Each scene shows the same named points in several views. A view is turned or mirrored, and shifted as a whole, has a little noise and may leave points out.
In the rows, 128 means zero.

Scene 1
View 1
Zov: [111 128  92 142 130 108 119  70  62 127 117  92  79 122 123 149 157 103
 163 125 129 147 157 147 179 128 151  30]
Kodor: [129 130  81 184 124 133 119 125  72 163  91 149 130 136 158 134 173 116
 152 135 132 131 124 120 164 111 169  91]
tuboz: [130 159 130 144 141 127 135 123  97 152 144  97 142 117  95 138 146  98
 166 119 126 156 114 118 167 115 128 119]
posak: [101 124 131 165 145 103 123 117  87 130 136 103 110  94 114 149 175  98
 164 106 131 166 102 119 173 115 136 124]
feduz: [128 155 112 131 134 138 132 108  81 165 126  91 143 152 138 147 131  92
 144 130 124 140 132 113 164  87 126  86]
fidad: [120 131 130 174 139 118 121 131  73 143 144 114 127  87 127 149 161 125
 147 113 116 155  98 122 165 126 152 134]
sezod: [142 157  44 134 128 130 134  78  63 191  98 101 157 165 105 103 133  80
 135 153 135 141 146 165 133  55 130 121]
Kevut: [117 119 147 135 139 104 107  94  68 119 159  97  99  72 112 151 153 113
 121 141 125 146 130 152 169 157 148  77]
nov: [108 118 102 156 134 113 115 101  76 145 106 118 111 125 141 140 172  92
 144 137 140 143 127 131 166 104 149  85]
Kagu: [127 149 142 153 134 135 125 135  99 138 137 116 127 120 130 156 154 113
 171 120 125 143 120  96 185 144 146  71]
letig: [110 129  91 137 134 125 120  99  86 171  92 113 143 164 152 129 158  66
 125 155 151 135 124 122 152  53 125 103]
Rap: [134 127 101 122 126 134 105  86  49 170 118 109 144 139 166 132 125 101
  75 182 128 113 144 151 140  90 143  79]
von: [ 87 126 112 138 143 105 125  77  75 132 121  71  89 135 141 162 157  78
 157 110 133 159 132 120 179  79 121  67]
Zas: [102 131 171 121 150 111 118  97  77 127 173  63 111  92 131 171 131  98
 122 122 118 154 116 120 172 115 115  91]
Vupug: [124 161  60 160 131 130 145  97  78 177  95  96 132 172 125 134 146  89
 186 105 128 154 132 121 162  56 130 102]
roz: [124 140 115 146 136 122 124 110  84 150 128 107 132 120 118 135 154  96
 144 134 133 146 122 130 161 111 138 105]
Sikod: [103 126 125 179 131 113 121 113  83 107 124 113  65 105 140 176 183 129
 206  88 121 156 137 101 208 167 169  22]
sezo: [ 88 137 142 148 149 108 133 118 115 133 128  91 114 129 116 154 173  70
 185 100 144 166 104  91 185  91 114 105]
biz: [131 134 132 151 129 124 113 115  82 126 137 124 103 101 126 150 162 125
 157 136 125 135 141 128 182 175 166  39]
rase: [165 183  61 142 125 134 148  86  65 168 138  87 141 127  59 116 119 119
 179 118 109 156 155 171 150 125 145  99]
View 2
nov: [134 110 170  87  87 186 126 104 137 134 141 158 177 110 114 187 120 172
 144 157  79 110 129 144 128 161 144  99]
von: [119 112 180 102 141 177 102  98 118 116 147 180 173 100 114 192 130 154
 115 134  73 112 147 137 159 159 143 100]
fidad: [143 125 144 106  72 194 158  96 144 143 129 141 169 125 138 194 133 150
 136 122 127 122 121 118 116 110 124 122]
tuboz: [152 114 134 103 104 172 157 121 142 127 152 141 153 105 143 166 154 135
 136 123  96 132 146 127 120 133 137 140]
Zas: [124 115 161 130 147 182 138 115 132 126 122 151 149 104 124 181 141 128
  96 137 132 147 110 113 153 141 144 117]
Rap: [120 134 184 130  81 167 105 161 173 112 133 150 162  92 118 174 132 153
 167 201 103 148  86 144 112 184 177  69]
posak: [133 112 148  95  96 198 151  85 122 139 135 152 167 118 127 187 131 156
 116 123 104 107 139 132 137 113 122 134]
sezod: [121 153 164 106  57 147 101 170 163  84 174 168 166  78 148 152 156 137
 192 167  44 111 150 168 105 147 167 101]
feduz: [146 118 157 121 119 162 124 135 151 120 161 158 160 104 136 185 156 139
 152 139  88 143 143 141 120 171 162 104]
Vupug: [146 132 156  98  92 154 105 123 145 108 186 180 182 104 145 195 157 148
 178 118  47 107 184 158 117 157 152 104]
Kodor: [157 114 161  91  57 184 131 103 157 146 154 152 187 125 122 210 126 180
 178 147  86 116 132 146  97 169 146  89]
Zov: [140 114 192  63 110 155  99 102 123 119 132 157 185  84 101 170 109 157
 123 133  62 112 122  92 145 181 133  85]
Kevut: [126 114 173  87 103 181 143 110 130 132 101 131 159  93 108 157 110 144
 100 151 122 129  85  85 143 138 127 112]
biz: [169  93 167  64 100 171 148  98 139 152 121 123 173 105 104 172 109 158
 123 136 101 136 102  77 122 183 127 102]
letig: [122 117 162 119  94 182 118 134 151 119 166 173 162 107 126 189 147 168
 166 182  66 121 147 194 118 172 170  98]
rase: [157 152 153  71  66 123 122 155 150  91 159 139 169  69 152 135 149 110
 167 109  61 121 146  84 108 135 132 120]
Kagu: [174  92 144  90 117 177 160  97 140 153 143 133 164 118 123 189 136 152
 131 120 106 143 132 104 118 175 135 119]
roz: [141 118 153  99  88 177 142 122 144 128 145 145 161 105 130 171 138 149
 143 145  91 123 131 134 120 144 144 119]
Sikod: [178  83 174  46 122 177 133  47 111 161 130 143 196 119  96 206 101 172
 109  90  87 113 134  68 142 180 107 100]
View 3
Kodor: [120  57 163 155 193 128 137 171 192 145 153  93  90 171 122 163 172  72
 144 107 168 101 101  98 133 124 169 112]
sezo: [120 108 182 134 148 153 177 163 215 133 123 131 165 103 162 166 187 132
 133 118 141  87 110 113 105 144 138 124]
Kagu: [136  91 147 154 166 151 122 137 203 155 141 130 135 107 140 179 164 104
 145 118 174  97 132 102 133 119 145 141]
letig: [ 97  73 192 105 175 128 160 172 161 112 144  98  96 169 103 140 168 119
 115 106 139  90 100 129 103 142 147 104]
Vupug: [127  59 162 123 187 127 185 152 192 105 122  81 121 146 150 155 170  99
  74 121 160  79  71 112 116 127 160  86]
Rap: [120  56 174  93 184 118 119 135 127 124 159 106  71 174  69 123 131 108
 127 106 164 116 122 147 119 141 143 121]
von: [134  72 185 102 177 140 165 155 181 122 105 112 149 106 152 130 161 135
 150 130 157 110 100 133 127 160 144 101]
Zov: [149  77 152 109 185 130 133 157 172 136  99  76 128 109 147 131 139 110
 174 134 180 137 103 121 169 136 141 103]
rase: [171 104 108 118 158 113 172 114 174 123 131  48 117 140 145 150 121  71
  66 115 185 131  89 117 144  91 129 127]
posak: [141 106 177 142 142 141 178 162 210 152 144 125 148 131 163 151 176  92
 152 111 158 125 114 119 117 147 144 142]
sezod: [123  81 157  94 173 107 182 150 151  97 140  53  84 187 108 132 144  94
  57 105 151 103  76 133 112 115 140  98]
tuboz: [139 113 152 135 141 139 166 131 194 138 148 115 137 127 142 167 159  99
 101 108 160 105 119 116 110 120 133 144]
roz: [131  97 164 127 156 133 157 150 183 139 146 104 119 143 129 152 158 100
 124 108 159 111 115 119 120 128 140 134]
biz: [143  91 137 145 172 143 101 144 186 164 132 104 122 109 131 162 146  96
 185 120 185 128 135 104 164 119 139 141]
Sikod: [154  70 146 161 189 154 119 160 220 169 104 112 157  78 182 166 167  96
 211 137 192 124 115  90 175 137 159 118]
Zas: [151  95 174 109 146 144 145 117 174 142 143 156 149 103 131 138 145 129
 145 120 167 123 139 149 111 157 128 152]
fidad: [153  96 166 155 146 135 166 144 205 165 168 133 132 147 150 154 167  69
 144 104 172 129 121 119 115 139 151 156]
View 4
sezo: [ 87 163  88 110 125 122 128 128 148  97  59 126 127 139 123 155 129 127
 119 122 135 123 109 151 181 132 119  76]
Zov: [ 35 115 129  84 159 160 148 143 143 121 144 151 147 159 129 190 174 134
  93 124 125  81 128 139 153 153 115 116]
tuboz: [112 142 104 126 112 118 131 131 160 133 104 161 149 101 131 164 129 135
 120 137 125 123 133 127 160 135 121  76]
Zas: [ 78 161 107 110 123 134 137 120 179 141 121 144 155 145 102 150 110 132
 108 142 147 118  99 120 134 159 171 105]
Sikod: [ 20 122 143  66 180 178 142 135 136 119  91 129 120 136 116 197 167 110
  63 163 159  96 113 120 172 107 113  57]
fidad: [ 97 140 139 137 131 136 116 144 151 124 109 157 125 108 127 152  99 109
  90 170 141 119 150 114 163 143 132  82]
feduz: [ 68 129  95 131 115 118 138 125 150 124 135 145 185 126 146 156 120 151
 129 121 122 111 126 146 142 160 112  75]
Vupug: [ 77 109  96 139 103 118 131 128 121  81 132 133 171 120 153 160 132 157
 131 105 122  96 158 170 175 142  59  85]
von: [ 48 142 101 101 132 139 138 127 145  95 116 122 147 171 117 162 136 137
 109 108 138  94 113 157 164 156 123 114]
nov: [ 49 134 123 123 153 135 127 153 131 107 117 153 142 146 150 159 128 121
 105 131 109 105 144 146 163 169 115  93]
roz: [ 85 137 114 128 131 123 130 145 148 126 119 162 150 122 144 159 128 128
 114 134 111 114 142 134 157 159 121  87]
rase: [124  91 120 121  99 130 142 135 155 143 174 186 164  86 136 197 172 162
 121 126 111  86 169 125 153 127  87 109]
Rap: [ 37 129 119 151 140 121 134 149 148 140 184 173 201 149 167 141 103 139
 122 128  90 104 146 138 113 218 139 103]
Kodor: [ 40 115 136 141 158 136 121 158 116 107 126 155 157 115 177 158 119 115
  99 153 110 108 166 142 162 163  87  58]
posak: [ 95 150 123 119 135 134 120 141 149 108  86 148 112 128 119 157 117 112
  97 148 135 116 135 131 177 141 131  95]
sezod: [ 97 105  98 158 100  99 131 148 132 107 173 176 183 123 172 155 132 163
 149  93  78  93 178 165 156 187  81 121]
letig: [ 54 140  91 151 129 104 126 147 128  95 122 145 175 150 174 137 108 140
 138 104  93 113 143 171 154 194 104  90]
Kagu: [ 60 138 117 109 146 140 137 131 152 142  95 147 154 108 138 171 133 123
 101 159 136 122 116 120 151 131 125  41]
Kevut: [ 75 146 139 100 154 149 136 148 170 155 130 178 129 144 113 172 139 112
  87 154 123 107 123 104 141 162 173 118]
View 5
rase: [ 97 200 168 149  94 116 157  51 187  37  75 135  97  60 105 119 149 126
 108 118 159  82 139 125 112  78 119 109]
Kagu: [ 89 132 214 142  92 134 126 112 169  74 144 125 115 121 127 120 110 126
 100 101 127 116 166  88 109 129 111 144]
feduz: [ 93 151 191 171 110 115 165  94 143  72 126 128 131 126 134 135 132 142
 119 114 151 122 149 102 123  66 121 143]
Kodor: [ 93 157 159 171  96 168 150 100 159  74 167 128 117 146 103 118  93  97
  88  95 166 103 125 106 125  88 127 143]
Vupug: [102 176 167 202 101 111 151  58 176  40 137 144 131 142 141 130 132 100
 117 102 167 119 138 100 121  34 138 125]
Sikod: [113 136 224 130  72 131  92  84 198  69 183 129 108 150 111  66  70 120
 106  86 108 117 181 107 132 151 100  94]
sezod: [ 95 183 126 188 118 119 195  65 136  52 102 124 117 101 126 142 150 114
 106 118 201 102 126 130 137  19 146 128]
tuboz: [ 91 143 200 158 102 129 149  94 166  64 106 128 112  93 144 146 144 121
  98  94 136 122 166  93 107 102 145 130]
posak: [101 132 199 160  99 153 136  90 168  79 133 126 107 117 146 131 119 112
  90  63 123 140 177 105 129 117 172  96]
Rap: [ 94 157 153 157 128 144 206 116  93 106 124 109 129 124  99 127 113 164
 111 120 179 112 126 139 158  62 117 145]
Kevut: [104 134 198 115 106 146 154 104 138 101 116 107  99  92 111 104 109 158
  96  86 124 122 179 139 153 143 133  90]
fidad: [ 95 150 202 157  99 180 148 105 167  89 124 135 107 109 122 139 117 121
  86  68 119 125 150 101 114 126 161 113]
nov: [101 137 171 163 101 139 146  90 151  76 155 118 115 137 128 114 105 109
  96  89 155 123 163 116 145  92 142 114]
letig: [ 95 138 152 190 120 125 178  99 120  77 150 116 134 149 145 141 127 113
 104 104 187 133 148 111 145  40 148 143]
sezo: [ 98 115 210 169  97 111 126  88 169  64 148 125 123 136 179 135 133 105
 101  80 130 153 197  84 126  96 160 114]
von: [115 138 197 168 108 102 146  70 148  75 151 125 129 150 149 106 114 140
 125  90 133 146 182 123 159  75 139  89]
biz: [ 94 135 199 116  88 139 130 109 161  83 147 110 102 112 100  89  92 136
  95 106 134 101 169 117 132 145  96 123]
Zov: [116 154 180 138  96 108 139  66 157  69 150 115 109 129 108  74  94 138
 116 104 146 109 169 142 164  98 105  85]

Which points are out of place in each view (at most two, in the order of its rows)? Write none if all are in place.
view 1: Zas
view 2: Kodor
view 3: letig
view 4: none
view 5: nov

Scene 2
View 1
rif: [152 159 143 145 173 139 163 128 145 134 112 140 177 130 101 133 128 140
 110  97 175 135 105 109 139 136 133 190]
Dun: [141 143 137 152 195 127 166 119 179 106 132 136 163 119  97 125 115 131
 112 117 185 157 125 111 122 139 143 201]
Lolud: [151 150 137 157 182 128 144  91 119 100 105 134 138 124  97 112 132 175
 116 106 153 143 127 145 126 128 109 201]
saget: [142 144 154 204 152 113 163  94  90 158 129 155 165 107  56  85 139 171
 115  76 114 163 112 167 158 120 122 181]
vurep: [144 142 147 179 147 164 135  83 112 117  97 139 143 123 134 111 150 169
 122 102 150 130 117 161 135 119 121 196]
fot: [162 133 152 171 159 147 146  89 119 143 111 155 150 118 108  81 143 154
 123  88 147 127 119 170 153 115 127 186]
bika: [178 178 148 117 170 143 135  96  95 101  76 137 134 140 157 128 146 182
 123  90 154  99  98 139 147 134  82 212]
kif: [153 121 133 161 187 142 142  83 156  96 128 133 133 124  99  94 129 161
 121 116 181 146 137 159 135 124 142 193]
genu: [132 138 154 183 183 129 167 106 150 133 121 158 161  93  91  96 128 121
 111 109 142 160 131 134 110 121 123 205]
Kive: [147 128 168 192 178 119 155  63 126 118 142 171 116  85 116  47 140 148
 127  93 111 152 129 194 143 115  97 218]
Konuk: [153 119 162 177 157 141 166  96 171 139 165 159 151 114 126  78 136 134
 130  83 162 143 104 164 181 129 151 193]
vezab: [138 127 158 182 173 153 150  86 149 125 111 163 143  95 126  83 136 123
 119 110 142 140 134 157 111 112 119 209]
Taruf: [169 117 147 142 168 176 131  82 160 115 107 146 136 131 152  85 143 139
 130 102 188 101 126 165 146 115 140 193]
nazel: [122 117 146 214 152 173 140  86 126 146  89 154 164 101  89  91 143 127
 109 119 140 148 149 161  94  99 143 187]
Raler: [164 122 152 146 193 135 152  85 165 112 130 157 132 110 122  71 128 134
 126 104 169 130 130 163 139 121 121 206]
lopok: [143 140 147 170 188 115 163  97 150 107 142 144 143 111  93  98 123 153
 118 104 154 160 122 146 140 133 126 205]
tiban: [138 161 148 177 182 103 170 111 121 123 128 144 161 108  69 113 125 161
 109  97 135 168 115 128 135 136 112 202]
Varok: [158 144 156 163 169 139 150  92 115 134 102 157 145 112 116  87 141 152
 120  93 136 126 118 158 138 117 106 202]
Pibak: [171 130 145 157 190 120 143  81 111 137 102 159 139 109  71  57 130 154
 119  95 139 128 140 175 131 108 106 192]
View 2
fot: [102 125 121  78 126 114  93 137 159 136 129 138 135 153 140 152 137 125
 108 138 156 158  99 121 135 143 151 118]
Taruf: [ 95 113 119  29 173 111 105 111 172 124 128 165 132 140 125 158 128 139
 112 155 130 182 140 123 140 141 168 113]
lopok: [118 142  90  86 128 132 117 128 134 148 154 145 149 166 121 144 145 120
 107 114 121 147 143 107 129 148 124  94]
kif: [112 121 101  62 137 127  98 124 151 155 145 161 143 145 109 155 150 139
 103 116 111 162 158 114 130 139 145  94]
genu: [103 148  92 114 151 127 129 130 125 160 153 141 142 167 129 133 141 119
 122 120 129 181 107 110 112 131 117  89]
bika: [108  75  82  36 136 124 138 120 168 132 127 104 140 132 105 127 105  92
  96 180 186 144 145 126 166 138 129 140]
nazel: [ 69 131 124 117 145 120  93 134 147 172 148 139 110 138 123 160 152 136
 123 126 138 201  79 122  97  99 145  90]
rif: [123 108  77  81 138 117 139 147 147 151 123 155 123 189 123 141 140 119
 135 161 142 174 145 104 132 137 100 108]
Kive: [ 97 177 123  95 125 130  97 108 134 123 170 117 169 138 150 144 130 112
  84  93 138 128  85 122 132 160 168 102]
Konuk: [115 167 121  72 135 114 112 125 151 108 139 171 130 187 159 172 142 131
 128 130 120 146 120 113 134 168 149 103]
vezab: [ 84 146 112  90 165 126 121 110 138 142 154 137 139 143 130 144 130 120
 113 129 133 182 102 118 117 129 147  93]
Pibak: [112 122 116  88 136 115  77 146 143 163 131 125 177 142 130 116 133 129
  89 107 152 170  97 114 134 148 152 113]
tiban: [122 135  78 115 106 132 124 149 130 165 148 126 142 176 123 134 146 106
 113 119 146 142 123 104 128 139 100  99]
vurep: [ 87 107 108  72 127 126 109 121 164 139 143 126 112 133 115 165 133 113
 109 152 157 154 118 126 135 118 146 114]
Dun: [124 128  71  81 154 128 142 131 132 159 144 169 135 181 110 141 148 125
 128 133 106 177 169 101 121 138 101  84]
saget: [114 142 112 126  79 121  85 164 144 156 140 120 133 170 146 151 152 112
 108 110 165 132  80 114 126 144 128 113]
View 3
bika: [120 135  71 160 153 155 127 177 137 173 171  93 129 128 112 161 146 138
 205  57 118 109 124 158 119 174 170 150]
rif: [122 138 137 169 126 136  98 119 133 154 150 131 116 102 114 169 131  94
 166  71 121  85 144 143 113 122 151 123]
Raler: [130 157 127 170 134 138  99 156 127 143 193 133 126 161 103 126 123  97
 136  87 148 133 168 123 118 150 163 114]
Dun: [145 131 154 194 131 121  82 117 115 126 152 140 112 126  95 161 129  79
 157  81 128 106 147 122 107 128 148  99]
Pibak: [132 160 130 138 146 134 124 150 130 204 216 135 129 144  93 131 126 125
 111  87 139 121 168 133  97 164 140 118]
fot: [107 170 114 152 138 159 130 155 147 177 196 138 132 130 109 135 134 111
 116  89 132  98 156 133 119 140 154 122]
Varok: [116 167 112 157 129 143 126 155 133 174 195 129 116 123 106 134 138 119
 130  92 126 107 148 133 117 143 163 118]
Lolud: [140 141 117 172 162 138 125 152 127 170 180 128 124 130  83 156 145 115
 151  81 119 106 135 126  97 162 141 112]
tiban: [145 136 136 168 139 126 118 114 112 171 195 143 104  92  89 151 144 117
 134 100 109  83 128 126 113 150 144  96]
kif: [137 147 131 181 164 150 105 150 135 139 174 143 136 159  86 146 134  84
 131  83 137 114 157 112  98 150 137 105]
lopok: [143 142 134 178 143 137 109 130 116 143 193 147 116 128  89 137 136  97
 133  99 126 105 144 116 119 151 150  96]
vezab: [118 185 122 176 119 123 123 169 125 165 178 131 107 142  95 128 138 105
 120  98 129 135 153 121 103 125 167 102]
Taruf: [103 171 109 173 142 164 108 179 156 138 160 122 145 172 116 137 125  84
 148  68 151 129 174 133 112 133 163 134]
Kive: [128 179 106 161 134 140 138 169 117 171 241 141 113 149  89  99 140 127
  96 124 131 132 151 110 131 166 168  94]
vurep: [105 175  95 174 152 161 141 175 147 167 166 126 129 129  97 150 153 110
 139  85 115 102 134 131 105 135 155 120]
saget: [118 162 127 143 143 155 145 119 135 198 223 157 117  88  95 135 145 123
  87 114 111  65 138 126 119 146 139 101]
View 4
Pibak: [112 156 138 182 120 133 145 114 105 104 118 119 147  80 147 130  72 142
  84 138 147 120 125 177 122 136 149 108]
nazel: [122 123 172 169  97 111 127  79 110 128 155 126 109  88 129 167 127 132
 118 137 122 132 119 198 131 177 149 132]
Varok: [126 141 144 160 128 113 136  97 108 133 111 138 165  87 138 123  93 149
 107 123 118 134 124 172 121 124 148 121]
kif: [102 128 129 176 105 131 145 111 135  96 124 137 163  78 139 137 114 125
 123 169 124 138 115 168 148 109 123 152]
saget: [100 139 154 152 125  88 154  93  62 147 119 105 120 106 135 118  70 141
 119 137 172 156 111 179 128 128 132 106]
Taruf: [139 142 116 178 110 125 123  86 168 132 115 158 193  81 144 138 123 128
 104 157  94 122 140 173 157 123 130 137]
vezab: [124 130 151 167 127 114 137  97 112 109 128 158 146  84 152 132 128 137
 123 139 102 125 126 190 119 152 154 129]
fot: [126 145 135 165 120 104 133  87 116 145 116 129 159  94 139 128  94 139
 104 142 132 137 128 177 141 130 133 114]
vurep: [126 123 151 166 112 102 118  84 129 142 116 138 166  92 113 130 110 150
 107 125 104 149 117 158 136 124 128 138]
tiban: [ 95 132 146 140 132 124 176 106  72 123 116 125 151  81 135 127  91 136
 154 136 139 149 108 174 118  96 147 148]
rif: [121 140 135 130 121 143 172  82 106 155 120 122 184  76 124 150 104 128
 157 136 114 135 124 177 135  91 151 166]
Kive: [108 137 141 183 144  84 130 119  93  92 110 163 133  98 174  86 103 148
  99 148 133 139 122 179 117 147 137  88]
Raler: [117 145 120 174 128 130 149 110 131 100 115 159 173  75 165 121 114 127
 119 163 115 120 132 184 137 120 144 131]
lopok: [ 97 129 136 158 128 120 164 112  99 101 118 142 155  81 148 120 108 130
 145 156 130 143 113 174 132 105 136 144]
Konuk: [120 142 112 153 134  92 156  79 115 145 112 156 164  98 173 111 120 117
 147 182 132 142 133 194 159 116 127 119]
bika: [137 137 140 158 130 132 123 101 131 146  84 141 225  79 105 115  79 170
  97  92  84 141 123 131 113  81 141 147]
genu: [109 131 153 150 128 128 165 100  87 112 136 142 135  79 151 141 117 128
 149 141 120 129 120 198 114 137 161 143]
Lolud: [107 127 147 167 115 129 142 114 117 112 111 126 173  77 115 130  87 150
 111 127 119 146 109 149 126 100 134 151]
View 5
kif: [137 167 124 109  96 119 140 111 107 118 134 183 183 119 114 125 116 135
 129  85 123 117 157 110 154 134 143 115]
genu: [ 98 150 102 106 134 122 120 121  81 128 152 172 119 109  94 141 102 153
 143  90 112 109 166 121 143 114 160 111]
vurep: [ 92 175 138 105 112  86 136  98 121  81 158 143 153 126 117 141  95 134
 114  95 145 105 167 109 164 125 128 124]
Raler: [110 151 138 102 102 132 123  90 113 122 151 195 168 105  97 105 102 151
 137  89 110 116 156 123 167 126 145  96]
Konuk: [ 80 167 127  96  89 105 109  83 131 169 168 179 158 131 113 115 111 165
 132  80 104 133 170 135 172 139 159 132]
Kive: [ 99 103 138  99 145  92 117  97 136 117 148 192 129 132 119 101 124 158
 136 112 107 103 169 153 188  94 129 109]
Pibak: [103 132 147 102 115 104 127 100  94 100 113 174 138 133 101 128 114 125
 129  95 105 101 131 157 166 109 129  84]
lopok: [121 148 110  94 114 127 125 109  99 138 132 178 144 108 117 132 115 153
 119  77 125 122 163 123 154 124 143 128]
rif: [ 87 193 112  91  89 128 120  97  76 130 143 146 137  94  96 160  85 143
 111  58 136 129 151 110 135 142 149 123]
Varok: [ 84 151 142  96 116  98 122  90 111  96 146 157 132 116 104 133  94 142
 116  91 127 107 153 133 166 117 127 108]
saget: [ 83 139 120  95 122  70 116 112 100 137 117 145  97 157 128 162 130 134
 111  90 115 115 150 170 161 111 133 135]
vezab: [ 91 153 125 109 133 106 126 110 107 103 171 176 142 115  95 122  95 153
 147 105 115  99 171 115 157 114 153 102]
Taruf: [ 94 188 158 110  80 110 132  78 128  97 168 174 200 114  95 107  85 141
 135  90 121 111 156 106 169 142 143  95]
Lolud: [125 153 125  96 114 114 138 105  97  93 122 159 147 106 117 142 105 132
 106  82 144 111 155 115 154 120 120 118]
nazel: [ 89 174 116 133 135  74 139 136  87  95 167 156 137 156  98 152 102 126
 160 116 110  89 170 121 139 114 168 104]
Dun: [123 177  95  98 101 151 127 114  73 143 144 178 154  86  98 143  97 153
 127  63 127 127 164  95 130 141 162 123]
bika: [ 90 169 158  74  99 119 128  62 120  55 139 136 151  77 110 134  71 136
  75  72 171 112 144 103 172 127  90 109]

Which points are out of place in each view (at most two, in the order of its rows)? Write none if all are in place.
view 1: none
view 2: Kive
view 3: Varok
view 4: tiban, Lolud
view 5: none
